Each row is a point on a tangle of strands that fork, close into loops and nearly touch. The rows are in no order.
In the rows, zero is written as 128.
Points whose rows are less than 124 apart are linked; no others are. Some points are linked to none.
q_570: [103 136 100 174 101 109 105  85 226 129 127 187  91  83 136 127 133 127
 134  86 141 177 170 128 132  72 103 144 161  97 167 114 129 112 176 143
 154 130 189 151 150 133 113 168 113]
q_656: [ 63 134 140 106 148 139 128 131 116 149 153 185 138 144  91 132  80  95
 138  75 137 185 145 142 142 153 107 141 190 120 147 121 123 147  84 124
 122 160 141 147 168 134  90 128  94]
q_441: [159 132 129 140 174 155 128 152  91 160 189 138  91 170 124 146 119 153
  85 101 119 191 103 139  84 171 100 151 138 121  79 105  86 174  87  81
  91 135 101 192 162 101 161 124  77]
q_118: [ 86 137 148 127 153 174 147 166 168 143 131 179 112  96 134 130 122  75
 126 112  93 200 174  83 108  71 109 144 187 115 117 123 143 138  58 144
 164 125 175 176 164 156 103 115  64]
q_891: [125 149 133 171 131 125 117 105 169 110 173 134 111 132 165 142  98 152
 106 108 125 109 103 132 117 112  92 161 122 112 127 149 113 122 131 117
 137  92 131 112  83 149 136 132  96]
q_332: [105 115 114 129 164 169 112 115 101 103 157  53 138 151 168 128  98 147
  83 132  99  86  94 121 127 151  95 128  78 146 119 136 124 125  87  99
  81  91 106  74  81 182 169 131 133]
q_940: [156 147 147 127 110 101  87  64 131  87  92 135 130 151  94 130 159 154
 111 116 192 110 121 170 131 140 141  61 115 118 136 117 103  66 188 114
 140 157 121 151  92 133 151 167 115]
q_431: [120 165 150 190 143 135 107  98 147 130 207 149 108 148 133 141  83 147
  69 109 119 157  98 134 102 110  55 186 164  90 125 127  95 134 106  99
 137 132 130 143 128 164 146 155  73]
q_462: [114 124 104 154 159 154  95 108 116 123 150  43 161 158 171 117 129 144
  65 139  93  40  83 101 129 131  92 114  94 133 135 121 102 119 118  97
  91  76 131  68  82 180 167 149 139]
q_274: [ 86 140 117 177 106  98 112  70 194 110 138 165 115 109 123 124 103 136
 100  92 142 183 144 160 146  76  85 139 172 114 175 123 125 103 178 152
 151 139 170 133 151 156 115 169 105]
q_372: [131 128 176  92 118 123 137 189  66 140 135 153 123 121  94 147  95  80
 171 170  89  96 163 129 154 124 116 152  92 127 109 159 171 140  84 139
 148 152 113  94 162  81 106  96 152]
q_634: [124 129 118 145 127 145 110 171 217 171 108 169  86  99 149 130 167  99
 129 118 104 163 155  75  97  67 133 145 166  96 121 133 136 161  95 145
 165 112 199 188 151 142 117 145  96]
q_94: [102 118 135  95 125 112 122 140 123 141 132 174 115 134 100 113  99 135
 149 108 138 159 135 148 136 162 146 141 144 114 143 134 140 129 122 113
 125 158 127 129 141 103 126 108 128]
q_162: [126 137 157 126 100 161 136  76 139 116 112 102 175 127 134 103 149 143
 150 199 146  53 137 161 148  99 142 101 146 137 177 160 117 103 206 168
 166 146 194  95  83 149  87 147 169]
q_16: [155 123 137  88 137 145 119 187  73 142 145 125 111 148  97 149 106 102
 153 167  85 154 118  98 115 148 128 168  90 120  96 147 144 146  63 116
 147 153  81 137 155  96 131  87 145]
q_787: [150 123 136  77 112 138 102 172  80 146 140 142 112 156  82 133 113 103
 139 144 101 161 109 106 108 183 152 156  92 117 107 133 145 153  72 100
 136 175  69 143 157  76 138  83 139]
q_296: [150 131 140 102 107 101 146 182  85 143  81 142 150 107 128 121 145  84
 173 169 123  78 145 103 132 145 155 131  84 146  94 128 181 154 101 160
 151 139  97 115 136  91 105  85 177]
q_65: [ 97 136 142 136 117  94 120  98 128 136 130 158 110 159  96 137  85 151
 102  67 163 176 129 197 153 141 101 139 153 117 158 113  92 130 158 130
 135 163 127 146 146 138 120 170 105]
q_452: [102 137 128 136 111 136 168 127 174 130  82 137 148  74 163 110 151 108
 154 154 129 133 209 126 145  70 146 126 161 148 160 138 157 124 172 194
 151 118 196 111 137 150  87 131 149]
q_91: [ 83 121 133 114 127 131 138 136 162 138 120 176 114  84 127 119 115 100
 153 127 108 174 191 125 151  84 127 143 170 117 167 133 148 111 147 148
 159 148 200 124 170 136 105 131 144]
q_513: [139 122 133 110 117 132 125  95 164 124  73 150 148 106 151  98 175 153
 142 148 161 100 130 138 140 125 144  95 132 130 138 131 133 109 178 157
 133 136 156 140 109 134 124 133 176]
q_449: [137 136 146 120 148 151 124 141 100 167 164 142 106 184 100 131 111 130
  96 103 140 201 110 135  97 186 124 149 138 124  93 112  93 166  81  95
 101 155 111 178 152  99 149 120  76]
q_457: [145 108 111 123  93  88 106 108 184 119  80 158 113  98 130 121 156 140
 119  66 168 163 155 154 132 145 160 102 137 118 133  99 137 118 159 126
 117 157 127 155 134 102 153 144 113]
q_727: [ 96 138 151 144 131 144 176 109 155 121 122 133 157  91 163 114 125 113
 130 155 121 129 184 154 153  69 122 135 170 149 169 158 143 107 179 179
 161 123 189  90 140 161  88 120 143]
q_586: [137 122 175 103 118 117 172 177  57 137 115 146 136 110 107 151 102  87
 170 175  97  83 190 156 166 105 115 143  95 139 124 155 173 131 114 159
 149 145 113  65 169  84  92  98 164]
q_665: [ 79 137 139 107 138 136 136 129 123 166 136 180 140 150  82 143  93 100
 130  53 160 195 143 163 139 187 125 139 172 139 137 107 115 166  76 121
 110 186 129 150 170 130  89 145  99]
q_281: [172 112 145 103 113 109 156 208  59 185  96 113 120 137 113 151 136  96
 147 187  88 123 131  83 126  98 125 157  80 131  73 134 165 177  76 159
 161 120  99 132 170  90 130  79 157]
q_750: [149 128  92 189 117  97  95  94 206  99  95 158 113  88 149 118 158 149
 119  83 173 121 125 147 101 136 128 103 149 125 126 116 121  88 166 164
 133 104 139 162 112 140 142 138 118]
q_534: [138 166 119 197 149 135 106  96 149 125 200 108 103 141 148 149  76 165
  58 104 100 145  98 123  89 105  59 193 121  98 117 121  93 124 105  82
 132 113 117  92 108 174 154 170  95]
q_369: [138 115 120 125 150 165 105 164 170 168 133 166 101 122 136 122 154 119
 109 102 113 212 134 106  91 135 132 134 169  99  93 112 130 174  73 128
 129 154 143 206 171 120 139 116  81]
q_937: [120 131 138 131 108 123 173 146 129 146  65 127 169  82 138 110 146 101
 174 164 134 106 197 132 140  83 151 131 153 154 136 136 168 125 150 196
 150 124 164 101 145 125  86 105 173]
q_793: [ 58 126 173  97 105 122 133  33 117  89 136 136 164 133  96 131  86 119
 145 139 164 125 147 168 179 118 147  98 146 157 168 156 127 103 179 137
 148 164 151  72 111 130  84 149 113]
q_649: [134 113  99 141 155 144 105 136 103 144 139  30 157 161 172 105 158 135
  75 187  84  43  96  73 135 118 109 106  99 132 130 113 113 127 130  92
  81  73 135  96  93 160 169 131 152]
q_662: [122 164 137 168 135  81 127 104 124 116 155 130  99 175  82 145  71 157
  95  57 163 153 124 207 141 155 107 136 119 130 138 106  71 124 165 109
 128 156  93 149 124 139 131 182  95]
q_57: [142 123 116  88 129 138 127 160  80  89 135 111 135 121 106 116 115 117
 163 154 113  87 105 114 137 182 144 100  65 143 117 139 147 123  92 111
 104 132  71 104 109  96 115 110 166]
q_611: [145 114 173 105  95 112 172 170  70 153  87 148 152  94 119 138 124  89
 170 170 118  87 208 163 159  90 125 140 113 150 123 138 193 130 118 183
 157 152 129  73 179  89  89  96 169]
q_830: [126 121 166  77 134 133 118 183  50 120 165 144 123 143  70 149  85  85
 165 159  80 114 153 131 166 145 112 137  83 118 129 155 162 136  83 122
 133 171  87  80 159  79 109 114 149]
q_547: [120 145 127 188 105 141 108  35 203  96 105 129 166 101 148 115 169 145
 114 141 155  98 130 140 144  81 104 111 154 139 164 150 115  89 195 191
 160 128 190 126 104 164 112 153 147]
q_921: [132 110 117  93  98 112 107 178 183 160 108 170  97  87 124 109 156  94
 144 102 122 161 152  97 114 157 187 140 147 105 127 118 154 145  94 117
 137 173 156 156 157 100 135 111 133]
q_920: [148 114 118 106  92 119  95 164 197 171 124 168  96 106 116 122 160  99
 134  76 128 187 151 102 105 169 174 126 159  97 119  97 133 164  92  97
 123 172 168 184 161  89 147 136 102]
q_225: [129 129 136 135 214 168 143 176 113 162 182 155 103 125 161 158 121 154
 107 105  90 160 107 102  81 129  93 177 163  96  92 118 101 179  67 101
 123 105 111 171 159 149 134  98  90]
q_212: [ 94 118 126 103 140 139 109 138  83  98 205  77 103 175 100 116  48 147
 109 109 103 134 106 157 130 170  95 144 100 134 133 120 118 123  83  80
  68 149  98  89 107 145 156 143 105]
q_259: [125 140 155 126  93 154 143 102 150 134  81 103 192 111 138  95 172 119
 159 201 147  69 176 146 146  86 153 107 162 145 171 141 138 118 191 194
 164 136 201 101 105 150  92 141 178]
q_769: [117 131 132 155 185 162 143 150 136 150 172 172 114 133 163 140 119 145
  87  87 100 202 125 119  90 113  80 167 174  99  97 120 112 172  71 116
 121 126 118 191 168 151 128 103  66]
q_518: [ 82 140 136 149 134 137 110 134 172 139 160 188 108 114 130 116 109 107
 117 101 121 163 137 130 134 104  79 144 189 105 156 138 127 136 112 134
 142 136 179 156 158 155 111 135  83]
q_342: [138 165 116 188 130  58 117  95 153 105 121 130 117 164  97 126  93 151
  91  58 175 164 131 194 119 158 139 121 146 139 135  99  80 100 194 120
 138 147  88 181 122 156 128 175  95]
q_39: [151 119 121 109 136 163 158 110  88 105 126  75 161 133 122 108 141 156
 164 191 124  66 116 147 153 123 132  98  98 144 158 143 116 101 176 136
 131 127 154  77  97 136 111 150 202]
q_13: [114 125 142 114 125 157 139  40 108  65 157 112 147 135 103 123 115 156
 123 160 150 110 117 161 169 117 105  88 104 130 151 148 105  86 182 129
 134 145 151  82  81 135 121 157 132]
q_837: [133 128 125 102 135 135 142 165  97 107 133 112 135 128 115 122 100 108
 172 159 107  95 120 111 139 146 141 136  85 143 114 157 147 133  97 122
 125 117  93  99 111 101 111 104 154]
q_620: [148 130 143  95 124 147 121 152  95 177 148 146 113 177  83 132 129 118
 106 100 139 198 106 126  91 213 166 146 127 127  95 110 104 160  71  92
 103 173  94 173 174  83 147 117  94]
q_442: [112 123 138  85 119 128 150  73  77  76 135 109 128 166  76 139  98 160
 134 110 164 151 115 171 166 149 134  89  98 142 147 127 108 106 158 104
 108 159  94  89  98 130 123 172 113]
q_833: [ 98 131 131 154 111  93 115  81 154 120 133 157 112 136 113 124  88 154
 103  84 160 171 132 187 151 112  97 137 155 120 159 122 117 114 179 141
 139 145 139 137 139 139 124 156  95]
q_828: [157 127 145 108  98 103 153 197  70 165  92 108 140 131 123 136 134  86
 161 189 103  95 140  85 134 107 139 154  76 142  76 140 176 171  84 161
 157 123  97 117 145  92 113  78 150]
q_464: [144 116 107 125 185 130 148 207 106 180 149 101  90 135 156 157 126 154
 121 137  74 134  90  79 101 108 123 173 137 107  98 129 110 169  93  93
 126  74 113 143 140 141 146  95 132]
q_671: [158 134 115 116 119 135 109 146 115  97 169  80  79 158 136 133 113 155
 105 112 137 138 107 142  96 179 125 116  78 142  91 122 106 134 103  78
  91 116  79 153 107 112 173 132  83]
q_142: [ 74 107 165  86 110 126 135  86  74 125 131 150 142 162  65 158  71 123
 159 117 148 182 137 171 169 132 146 146 138 143 173 144 128 111 135 124
 154 184 114  85 158 122  98 154 149]
q_899: [124 129 127 169 148 159 116 131 167 152 155 176 113 134 150 126 129 123
  86  86 121 214 129 120  90 116  95 143 178 101  99 114 116 169  73 121
 116 140 135 208 167 142 133 127  53]
q_21: [177 132  90 197 137 124 104 120 149 122 144  87 109 142 184 167 146 164
  87 113 135 122  87  97  74 128 118 146 116 125  85 123  90 133 128  97
 123  42  94 154 106 152 182 134  99]
q_751: [133 113 108 131 154 136 147 160  64 138 134  36 167 140 138 122 124 101
 130 191  78  85 117  76 133 112 120 135  92 157  99 117 146 146  90 124
  94  84 110  92 104 141 143 108 159]
q_592: [ 63 124 161 117  90 116 118  40 168  98 124 143 153 122 127 123 101 124
 125 129 159 149 158 162 176  94 129 103 152 143 167 147 134 101 180 150
 151 164 165  96 122 144  99 159 108]
q_632: [138 134 143 135 115 159 124  50 123  81 142  97 139 143 116 125 133 164
 124 168 145  71 101 165 157 107 102  88  94 128 164 151  89  75 192 131
 143 144 178  86  79 145 130 166 151]
q_594: [151 110 105 127 142  94 160 200 123 188  89 106 121 127 171 116 165 128
 116 176 103 133 109  61 105  89 160 141 143 128  80 130 143 168 119 147
 135  73 110 170 140 118 141  66 131]
q_336: [136 140 122 142 150 142 134 102 139 113 134 127 135 124 160 131 145 152
 129 130 144  65  96 134 142 128 105 114 107 123 136 139 101 115 168 133
 127  80 150 110  85 135 125 135 153]
q_489: [181 106  76 141 142 132  92 135 110 139 134  46 118 157 176 147 174 153
  88 148 119  82  75  96  92 150 104  96  87 137 104 116  99 124 121  80
  81  42  92 150 123 162 199 137 133]
q_61: [149 103 119  81  82  86 120 132 169 130  87 155 117  91 131 119 180 119
 130  60 156 156 136 138 123 175 203  93 131 120 135  86 156 136 139 106
 110 175 113 163 140  84 158 125 142]
q_80: [150 143 117 145 148 129 122  84 138  82 139 129 116 124 131 131 139 165
 123 116 159  85  95 158 130 139  92 101 105 119 134 126  94  89 168 124
 125  95 133 122  83 134 141 144 133]
q_341: [160 119 132 102 153 139 135 209  67 169 122 132 107 137 107 157 121 111
 146 167  79 150 113  92 107 121 119 165 105 113  86 143 140 158  70 133
 158 133  95 150 167 111 131  81 158]
q_978: [ 78 113 165  96 116 141 146  53  84  82 145 125 175 135  90 131  86 113
 163 173 139 126 155 158 171 119 152 106 130 154 161 164 133  94 167 130
 148 165 128  61 117 122  84 143 133]
q_362: [144 134 145 134  88  71 109  90 165 111  81 127 134 150  99 153 134 140
 107  50 194 176 151 184 146 158 173 100 133 148 140  93 122 116 162 124
 140 194 102 157 121 147 139 192  98]
q_85: [128 134 123  94 135 114 140 107  79  79 138  99 108 167  83 134  98 164
 121  76 164 138 110 176 148 173 130  80  85 143 135  99 101 106 149  95
  83 155  71 111 103 120 140 165 102]
q_824: [126 120 143 118 107 113 126 203 128 171  82 151 120 101 114 114 122  77
 167 159  96 128 155 100 119 110 147 156 135 130 114 144 173 138  73 156
 161 152 154 139 166 116 116  86 152]
q_110: [124 100 140  86 141 164 143  87  52  62 138 101 174 129  80 124 105 126
 168 179 114 103 132 151 172 141 127  86  81 152 148 151 137  83 143 128
 108 166 101  60 116 111 107 145 175]
q_578: [101 119 155  68  95 119 128  67  97 106  83 147 169 130  82 136 143 118
 156 131 164 138 126 146 147 148 190  95 111 142 139 130 155 106 148 110
 129 192  97 114 114 106 128 134 154]
q_942: [114 103 111 120 171 167 116 137  85 123 171  57 109 163 154 137  70 166
  83 132  82 133 105 124 108 150  96 161  86 139 111 126 131 137  81  88
  85 105  83  75 107 185 171 122 143]
q_186: [136 133 124  73 107 111 144 145  69 114 129 128 108 164  63 137 122 133
 142  76 141 139 100 151 121 212 192 116  70 142 139 106 126 132 111  78
  96 176  48 113 138  74 134 122 127]
q_800: [147 150 129 161 112  69 104 100 157 109  90 141 130 155  98 139 119 145
 101  54 186 174 147 187 128 161 162  98 133 144 131  87 103 102 181 124
 134 171  93 173 127 138 142 178  95]
q_640: [ 97 123 128 118 148 142 157  82 108  81 168 131 128 128 122 131  91 161
 134 131 133 128 127 156 159 126 101 116 112 126 151 147 123 104 162 121
 123 119 130  83 100 126 117 138 128]
q_321: [173 111  87  91 137 142 134 162  93 140 119  62 119 142 158 130 161 123
 125 173 123 105  81  79 109 159 145 105  86 147  88 128 120 152 102 101
  99  69  80 151 111 131 157 117 151]
q_690: [ 78 118 157  91 151 136 127 117  51 132 156 167 145 159  61 158  68  98
 163 115 120 171 152 158 169 138 107 150 155 124 169 139 126 117 128 132
 140 169 116  92 183 114  89 142 145]
q_823: [151 126  95 207  99 117  75 140 235 144 122 163  81 101 148 125 147 124
 120  92 130 158 135 109  77 110 139 153 162 108 123 129 126 138 115 142
 151 111 165 188 139 129 139 149  87]
q_277: [129 127 106 174 117 112 110 127 204 125 101 159 115 104 172 116 151 138
 126  96 140 108 130 124 126 113 132 128 143 121 129 145 137 123 143 160
 132  90 151 152 114 135 130 115 114]
q_559: [103 165 161 166 158 151 122 107 142 134 201 161 125 141 149 140  92 129
  81 107 103 169 109 118 115  93  49 180 182  93 129 137 109 139  90 107
 147 133 143 134 136 174 131 142  75]
q_511: [150 126 126  88 117 106 135 160 105 125  84 153 150  97 128 119 156 104
 169 153 136  87 124 110 128 173 176 118  93 137 106 130 168 138 115 142
 142 141  82 127 132  90 108  93 185]
q_141: [110 140 138 142 157 170 141 170 190 156 115 178 101  96 152 133 154  96
 119 121  90 187 155  72  98  57 111 151 181 102 122 127 133 153  74 152
 161 106 186 186 161 165 114 130  82]
q_827: [ 96 137 147 156 135 130 128 138 179 131 155 172 114 112 157 116 103 130
 119 111 119 127 134 140 145  95 100 160 166 113 160 154 136 125 136 144
 146 111 177 116 135 156 115 120 111]
q_600: [156 147 126 137 105  97 155 166  76 174  89 105 191 101 121  86 176 103
 175 199 147  40 158 112 125  95 132 114 154 131 127  90 166 145 153 195
 144  96 159 103 138  93  94  82 158]
q_478: [160 138 111 195 123 108  99 120 188 154  98 116 148 127 194 114 190 125
 110 158 126  83  98  60 112  85 133 125 159 116 108 136 117 135 155 147
 115  48 137 174 103 136 156 103 110]
q_689: [127 132 130 125 145 136 144 113 143 120 107 144 148 112 159 117 150 148
 141 137 152  88 124 141 148 123 133 107 123 129 133 150 129 123 167 154
 130 102 149 116 100 133 109 114 159]
q_178: [135 143 119 175 119 134 132 108 177 145  89 122 173 109 175  98 194 132
 129 151 135  75 144 120 151  70 122 107 168 121 168 127 121 122 207 198
 136  92 194 133 110 149 111 134 169]
q_584: [154 115 114  75 127 138 118 155  70  86 123  98 132 126 106 107 128 122
 159 150 125  73  80 117 130 202 135  89  55 156 117 129 137 110  86 100
  90 145  63 108 121 106 134 117 178]
q_425: [135 125 110 162 106 127  99 169 235 167 109 163  83  97 164 126 161 112
 135 111 110 147 149  79 101  78 143 150 158 104 122 144 139 157 118 150
 157 100 182 177 137 137 128 139 104]
q_623: [148 125 109 158 109  94  95  85 187  97  83 157 120 100 135 118 160 153
 115  86 173 140 147 155 117 143 132  92 143 124 125 106 125  93 174 146
 128 130 131 166 114 128 148 148 119]
q_68: [153 110 124 121 118 154  95 161 177 178 130 170 107 120 128 119 160 115
 103  96 118 215 140 103  82 162 155 121 160 106  92 103 129 178  71 110
 116 164 147 209 179 103 152 128  82]
q_158: [ 97 122 150  90 144 126 121 150  53 124 174 157 123 149  53 153  62  92
 171 124 100 142 135 145 160 148 115 150 127 115 151 143 132 126 103 114
 120 157  99  91 157  94 106 122 139]
q_934: [163 103  76 110 166 142 143 202  99 159 152  78  79 138 154 149 127 156
 120 131  80 131  90  91  93 152 131 156  99 132  87 129 119 170  91  79
  96  78  76 144 144 131 160  96 138]
q_304: [149 163  96 206 143 125  97  83 151 109 150  73 138 138 160 144 145 144
  85 116 133  53  68  93 101 122  90 127 115 124 132 117  70  92 135 104
 119  62 138  99  73 167 157 158 121]
q_803: [135 141 142 128 129 143 174 127 102 138  84 110 193 111 135 107 162 117
 166 192 142  84 163 145 145  93 145 117 153 144 148 134 141 118 174 189
 157 118 166  92 118 131  85 119 183]
q_579: [163 146  87 187 139 111  92 105 147 101 144  63 107 143 143 136 145 156
 103 118 136  29  68 133  99 136 106 104  93 135 140 112  69  66 152 101
 118  71 138 115  82 164 169 157 139]
q_173: [146 131 135 128 121 163 148  83 122 108 126  92 160 144 136 116 149 162
 138 190 135  58 115 151 153 101 126  99 117 134 168 150 103 104 202 150
 150 128 177  93  84 144 106 153 181]
q_745: [144 123 148  84 116 140 108 153  91 174 137 157 128 170  69 139 135  94
 128 110 117 190 105 112  93 205 171 151 126 122 106 109 128 165  59 101
 114 193  81 164 177  80 140  91 112]
q_483: [ 77 162 170 134 175 167 157 123 119 125 196 164 139 139 148 142  77 104
  92 109  96 194 140 110 118  86  69 176 197 107 123 132 125 136  71 117
 144 126 136 136 145 176 106 117  64]
q_541: [141 136 127 146 128 108 170 164  80 166 113  70 161 128 140 118 145 100
 147 209 106  89 131  65 116  65 133 145 121 140  92 120 152 155 114 147
 132  78 131 115 120 103 122  70 131]
q_714: [155 107  94 114 148 147 111 146 106 143 131  45 134 153 167 129 164 139
 104 169 113  74  77  82 125 139 116 107  89 136 103 122 110 141 115  92
  82  60 108 132  98 149 173 136 148]
q_938: [ 72 141 159 134 162 177 157 150 137 130 156 175 130 105 136 135  91  77
 114 118  87 192 166 102 117  77  93 158 204 123 130 133 148 126  64 142
 157 123 157 155 167 168 102 107  61]
q_499: [143 110 120 109 152 157 150 122  61  86 130  81 164 121 110 112 122 137
 172 184 107  65 113 145 158 144 121  93  86 147 147 137 129 100 143 136
 108 136 122  73 111 119 106 144 202]
q_706: [137 150 126 140 130 110 161 166  93 161 111  94 173 124 135  99 157  96
 168 200 130  49 132  91 132 101 143 120 136 143 107 121 150 152 136 163
 134  79 146 115 112  99  98  91 150]
q_213: [130 125 120  69 112 112 142 127  69 101 112 138 120 135  75 134 132 138
 150 101 155 130 103 145 127 187 176  94  79 132 135 116 136 117 132  90
  91 160  58 111 122  81 136 120 145]
q_227: [139 106 127  71  93  97 129 127 132 122  81 162 141  94 124 112 173 120
 139  97 155 143 131 138 120 178 199 103 115 122 131 106 168 126 140 109
 117 175  92 144 139  86 151 100 164]
q_427: [148 123 149 127  89 108 179 168  97 162  64 132 169  77 131 119 150  84
 186 163 128  83 204 136 140  83 134 133 135 152 122 120 191 135 127 208
 156 126 148  91 170 107  85 102 165]
q_392: [121 118  98 153  99 103 107 113 223 127 116 181  84  83 139 126 138 129
 139  83 141 173 173 126 133 100 128 134 148 105 152 115 142 123 169 140
 146 141 177 156 142 122 119 154 114]
q_157: [129 145 114 195 118 135 124  73 189 119  99 131 164 111 165 117 179 157
 116 131 139  82 126 130 140  81 104 120 158 125 159 140 102  96 201 196
 150 101 185 129 112 162 119 144 160]
q_762: [153 129 109 116  99 122 142 129 199 141  53 142 141  64 167 108 218 114
 166 148 152 110 180  92 150  91 168  97 144 125 134 107 149 136 174 178
 135 131 180 154 118 125 113 163 182]
q_850: [ 96 115 145  83 110 121 147  82  71 103 124 133 137 165  65 155  81 151
 151 111 156 172 128 171 161 152 156 121 109 145 155 131 123 111 151 111
 126 177  93  84 121 111 112 156 136]
q_166: [142 108 123  74  97  97 132 142 117 124  81 165 140  94 118 114 167 110
 146 117 142 115 123 117 112 187 190 114  98 130 123 115 172 131 124 122
 127 164  81 138 134  87 132  83 179]
q_368: [106 133 145 110 118 126 130 148 149 175 129 177 126 144  89 141 134  96
 120  36 161 193 139 157 127 207 156 136 157 140 128  85 110 173  63 111
 102 199 133 160 179 115 116 159  97]
q_127: [100 115 140 138 169 148 169 140  74 100 195  94 138 117 110 150  67  87
 146 154  74  95 167 152 160 105  93 164 118 145 159 162 140  95 115 132
 136 123 134  24 131 130  96 121 151]
q_328: [135 150 118 149 142 107 119  90 131  74 153 129 107 136 118 132 113 167
 111  95 160 112 111 173 135 149  93 106 102 118 125 117 100  96 164 111
 117 106 103 126  87 126 139 147  94]
q_180: [ 64 142 143 134 142 140 123 126 151 141 169 188 125 117 114 119  90  95
 116  81 128 178 147 141 144 112  80 140 196 110 156 119 129 146 107 130
 134 139 170 150 164 161  92 146  77]
q_71: [124 109 110 118 101  98 104 125 192 143 108 171  95 102 128 120 136 135
 130  73 151 173 159 143 143 137 146 125 152 108 148 112 137 133 145 124
 120 160 155 151 146 111 137 148 114]
q_445: [158 110 108 140 135 109 136 182 158 182  89 115 110 129 184 123 167 139
 109 150 103 138 104  72 108  86 156 139 149 124  86 139 142 171 134 145
 132  71 121 183 138 132 150  84 121]
q_991: [ 87 134 147 143 143 134 167 120 150 120 142 150 138 109 166 118 107 133
 132 133 117 128 161 155 154  91 113 150 160 137 170 163 130 108 173 162
 157 114 182  89 132 155  95 109 136]
q_330: [108 115 149  94 133 153 152  75  70  77 134 121 172 127  86 133 106 119
 174 178 130 127 153 153 165 121 144 102 106 143 151 156 142  92 161 131
 133 157 111  64 114 104  92 130 163]
q_720: [129 117 131 107 104 107 118 198 159 159  90 156 114  89 123 104 144  84
 160 139 110 139 151  93 116 134 172 145 135 129 116 138 176 141  88 146
 150 160 143 143 153 109 119  94 153]
q_642: [161 124 113 105 117 147 119 153 122 115 144  98  84 153 148 133 129 151
 114 134 134 143  99 125  97 178 142 123  92 136  93 144 120 140  99  89
 110 106  86 151 110 105 164 112 104]
q_863: [174 120 101 168 138 107 115 154 162 165  99 112 136 126 206 125 190 146
  95 160 116 108 101  59 103  90 143 116 155 117  83 131 124 156 156 132
 113  32 110 191 125 126 167  92 115]
q_297: [100 127 121 111 146 138 149 121 110  88 177 126 119 132 124 121  83 148
 144 128 115 117 122 147 151 137 111 134 108 125 142 148 129 114 136 114
 116 112 126  86  99 119 115 122 130]
q_250: [141 170 107 212 136 115 113  83 174 104 153 105 132 128 170 143 128 149
  91 103 140  80  78 110  98 119  98 149 132 120 121 134  92 100 136 120
 139  68 131 109  77 161 140 139 109]
q_326: [100 120 123 106 140 145 121 130  97  91 195  94 106 154 114 122  61 146
 127 120 107 126 110 146 138 158 106 141 100 132 138 133 125 121  97  91
  89 131 107  85 100 131 144 128 119]
q_256: [ 92 113 162  72  86 104 123  65 128 106  82 143 160 125 101 130 144 127
 147 115 180 144 135 146 156 140 184  91 130 143 144 123 145 112 154 115
 128 190 122 120 107 116 130 145 132]
q_386: [133  95  85 111 179 151 127 179  85 145 159  59  96 147 161 140 102 171
  91 126  71 121  95 109  98 152 113 160  87 143 101 123 128 154  80  79
  70  83  73 102 128 174 171 109 142]
q_523: [129 166 122 185 132  91 114  94 154  99 177 133 103 132 122 132  88 156
 100  86 150 123 104 173 119 133  87 152 131 114 132 121 101 104 151 109
 131 110 110 131  95 138 142 140  81]
q_415: [127 118 140  56 101 124 140  87  65  92  91 138 149 145  64 136 154 130
 147 124 165 133 103 147 130 170 187  83  82 137 142 115 142  98 140  92
 110 182  75 113 112  92 141 133 157]
q_615: [180 108  87  94 129 146 135 173 103 137 129  86  91 140 161 142 146 146
 121 147 124 140  86  93  88 171 148 125  88 140  81 139 121 162 103  97
 113  81  72 156 127 111 156 102 133]
q_960: [138 125 129 120 147 142 144 170  88 127 141  80 133 140 126 142  98 103
 158 184  88 105 117 100 139 116 130 150  83 145 105 147 151 138  87 126
 129 101 105  92 108 119 124 103 152]
q_553: [145 124 118 129 144 104 177 180  91 178 106  82 139 127 150 123 147 123
 133 199  92 115 121  60 113  73 145 152 130 132  86 119 153 164 115 138
 131  71 113 138 128 111 135  70 134]
q_871: [131 138 124  99 127 117 127 134  98  93 157  95  90 165 104 115  97 154
 123  86 147 121 105 164 126 190 133  95  84 138 117 109 108 116 118  81
  76 137  78 119 100 101 150 142  84]
q_672: [175 146  88 189 127 103 114  98 150 101 125  73 102 138 144 139 155 177
 116 123 146  34  70 152 110 121 114  98  87 135 158 117  73  49 191 111
 130  84 145 118  84 153 153 151 162]
q_567: [136 138 110 202 117 115 101 129 206 150  95 128 140 117 188 115 173 120
 115 125 129  80 114  83 118  83 133 127 160 126 125 147 124 136 148 166
 124  59 147 161 110 140 139 113 112]
q_395: [163 122 108 219 119 128  82 143 210 142 137 155  84 115 153 127 143 146
 102  90 118 180 114 107  61 102 122 161 173 105 113 124 112 141 100 136
 142 108 150 199 159 144 157 146  74]
q_734: [144 116 128  99 101 128 121 101 181 119  57 152 150  84 155 102 197 138
 149 150 159 116 156 117 139 121 158  94 140 134 132 119 150 116 165 165
 131 153 169 142 117 128 124 148 184]
q_78: [101 124 155 108  78  91 109  67 160 105  78 136 141 140  97 142 134 134
 125  82 195 157 139 168 160 140 171  91 135 146 144 112 133 119 164 123
 134 187 127 134 105 136 133 176 100]
q_844: [151 122 114 139 192 163 127 164 103 149 200 128  75 143 143 156 117 167
  93 103  97 160  98 122  85 157  87 173 131 100  87 111  88 171  85  76
  99 116 105 167 157 137 158 119  92]
q_38: [ 93 135 156 141  95 131 102  34 185  86 107 143 158 107 136 114 140 133
 127 142 168 110 149 157 165 100 113  90 146 138 159 152 132  95 186 169
 146 153 184 112 108 149 107 148 124]
q_796: [124 117 103 143 169 145 135 148  62 146 141  24 177 145 152 106 142 112
 101 204  74  65 117  70 132 109 114 121 107 148 111 110 136 140 105 114
  88  82 123  83  98 148 154 114 161]

A piece is all that can be reached along the links. How many separate loops has the piece of each point below (a circle has one, a figure eight two, a Y none), and how many tips (points with one link)?
q_297 -> loops 1, tips 6
q_431 -> loops 0, tips 2
q_225 -> loops 0, tips 3
q_689 -> loops 0, tips 2

How many points has the smallest loop of links through each point below? Write none if it is on no loop.
q_714 -> 9
q_341 -> none
q_665 -> none
q_634 -> none

Name the points in between on the shortest way along the links from the first point to the second, in order.
q_157, q_978 -> q_547 q_38 q_592 q_793
q_78, q_342 -> q_362 q_800
q_921, q_441 -> q_920 q_68 q_369 q_899 q_769 q_225 q_844
q_833, q_362 -> q_65 q_662 q_342 q_800
q_518, q_937 -> q_827 q_991 q_727 q_452
